Each row is a point on a landscape with many valleys, with its height.
From any point a ball rolls to the lowest of the 4 points nearest to it. It stops when none of these is lower. Distance is the straight distance between rows; heights are no part of it.
(19): [140 131 122 113 129 117 145 103 112  95 144]  h=460
(447): [124  59 153 148  86 157  58 146 136 191  79]  h=123
(335): [158 155 109  88 128 139 167 134 112  75 173]  h=155
(136): [ 95  79 164 174  92 155 117 153 134 167 103]  h=50
(34): [187 181  99  88 150  96 128 117 122  77 160]  h=252
(118): [128 160  99 102 157 139 151 136 129 122 138]  h=18
(294): [153 105 148 112  97  92  68  69 114 111 132]  h=286
(106): [ 95 191 118 136 151 171 168 227 145 167 118]  h=243
(44): [112 138 118 119 137 153 168 141 122 123 139]  h=658
(860): [102  98 146 136  97 159 170 134 115 121 140]  h=604
(475): [ 99 132 132 135 126 160 177 156 126 135 134]  h=644
(561): [173 155 116 107 147  81 119  88 120  86 146]  h=238
(704): [ 87 136 145 166 124 159 176 189 127 152 113]  h=122
(65): [121 105 139 125 111 135 141 106 116 112 142]  h=448
(486): [137 167  91 104 174 120 134 122 134 123 133]  h=261
(393): [ 96 110 145 152 121 147 150 139 131 148 117]  h=394
(63): [147 148 114 106 145 108 134  97 118  99 144]  h=323
(405): [111 177  98 102 145 168 164 183 138 138 141]  h=411
(562): [ 96 140 114 177 175 121 120 155 157 188  81]  h=170
(863): [183 186  92  89 165  90 120 115 126  87 150]  h=245
(817): [124  91 150 119  91 139 140  99 108  98 150]  h=277
(229): [105  72 160 176  90 152  89 160 141 179  89]  h=107
(721): [117  99 139 132 125 117 100  92 134 140 116]  h=68
(537): [157 173  93 101 176  88 118  98 129 111 132]  h=234
(897): [134 156 103  93 139 147 167 146 118 102 157]  h=57
(390): [ 96 105 135 189 141 119  97 151 157 187  78]  h=168
(47): [132  78 149 118  97 124  54  90 129 157 104]  h=60
(498): [118  84 153 127  95 131 112  97 122 125 128]  h=330
(892): [173 188  81  70 157 120 130 143 133  90 164]  h=271
(424): [168 140 124  93 109 136 174 127 100  58 181]  h=86
(111): [105 103 131 159 145 117  90 111 155 177  86]  h=121
(68): [101  83 149 168 112 141  92 137 148 177  91]  h=118
(843): [122  68 148 157 103 144  50 145 146 200  73]  h=126
(10): [118 153  94 128 186 112 117 110 146 156 106]  h=209
(220): [125 155 104 104 148 147 159 140 126 119 143]  h=388
(723): [ 86 129 154 203 128 143 156 208 134 165  93]  h=207
(488): [ 92 101 149 194 122 137 115 167 148 179  89]  h=165
(187): [171 104 158 113  78  93  88  75 104  87 148]  h=257
(569): [128 121 131 112 113 139 161 111 107  94 153]  h=103
(201): [109 134 120 128 148 136 153 128 129 135 128]  h=601
(518): [147 104 146 110  88 134 157 104  97  71 169]  h=220
(646): [149  83 153 102  82 118  51  79 114 132 119]  h=239
(658): [104 162 100 142 182 129 139 151 149 174 101]  h=169
(829): [ 88  86 170 182  80 160 142 175 130 161 109]  h=206
(404): [106 137 108 149 178 112 115 121 154 174  96]  h=194
(525): [102 116 128 147 149 122 119 117 145 161 101]  h=181
(450): [167 132 133 113 118  91 117  80 111  82 150]  h=216
(717): [118 180  87  93 164 148 148 161 142 140 139]  h=360
(373): [ 97 154 125 137 139 165 179 182 128 150 126]  h=352
(370): [ 87 109 155 194 116 146 139 179 138 172  94]  h=184
(102): [162 124 136 106 108 105 139  93 103  71 163]  h=179
(634): [164 169  98  88 148 121 144 127 122  83 160]  h=265
(604): [152 183  83  69 142 145 146 158 133  92 173]  h=264
(852): [169 182  85  64 126 147 146 165 130  75 187]  h=218
(6): [157 165 101 101 164  99 128 103 128 100 138]  h=246
(337): [125 123 123 122 141 115 126  96 127 123 128]  h=412
(760): [ 92  79 172 199  78 157 113 189 130 172  92]  h=157
(904): [183 114 159 114  79  87 103  76 103  70 161]  h=248
(632): [139 164  94 111 183  95 118  99 138 127 123]  h=225
(702): [123  75 154 122  89 134  77  97 124 147 114]  h=185
(712): [110  77 155 135  94 141 106 112 127 145 117]  h=232
(823): [157 126 133 115 123  81  95  71 121 100 138]  h=241
(529): [109 105 134 138 124 132 134 111 128 134 124]  h=82
(623): [160 153 111  95 134 121 152 116 112  76 162]  h=197
(524): [134  91 149 116  89 127 123  89 110  96 148]  h=307
(811): [182 171  97  78 129 130 155 141 117  64 178]  h=202
(365): [172 147 118  93 120 122 159 113 105  65 171]  h=120
(631): [ 91 161 132 176 152 151 164 209 139 170 101]  h=222
(7): [106  74 155 148  94 149  98 122 135 161 105]  h=160
(241): [ 98 170 116 141 160 156 164 193 145 165 113]  h=233
(528): [113 159  99 123 177 123 137 129 145 154 112]  h=192
(485): [104  80 158 136  87 148 128 116 122 133 128]  h=309
(563): [133 105 143 117 115 106 102  82 120 114 131]  h=338
(662): [202 151 143 123 112  54 100  73 114  77 155]  h=240
(675): [ 90 123 137 188 148 133 127 168 149 183  86]  h=147
(48): [ 96  91 148 157 115 141 124 134 140 158 107]  h=187
(661): [177 153 118 104 136  91 129  98 113  76 151]  h=244
(414): [144 138 119 116 152  93 111  82 126 111 130]  h=272
(846): [141  84 154 113  85 118  88  82 111 109 134]  h=331
(107): [ 98 123 133 166 144 140 144 155 142 166 101]  h=101
(659): [ 95 152 119 165 168 134 144 173 151 180  94]  h=152

Two balls start at each pair of points below. Name the first point that both come to, or write never.
(537), (528) => (658)
(241), (562) => (107)
(447), (390) => (136)
(106), (475) => (704)
(712), (488) => (136)
(370), (658) => (107)

For each start below, name the point where the ball stops.
(662) => (424)
(811) => (424)
(111) => (136)
(892) => (107)
(843) => (136)
(661) => (424)
(634) => (424)
(6) => (107)

Call two points neighbours if one is among the 4 nearest of the other. Go from one point of each pair to the other, from neighbour to neighbour, staying as low as possible. Name the highest point that can't be avoided.
(136), (704) => (723)
(424), (569) => (518)
(136), (107) => (488)
(107), (47) => (525)
(424), (136) => (6)
(424), (118) => (335)
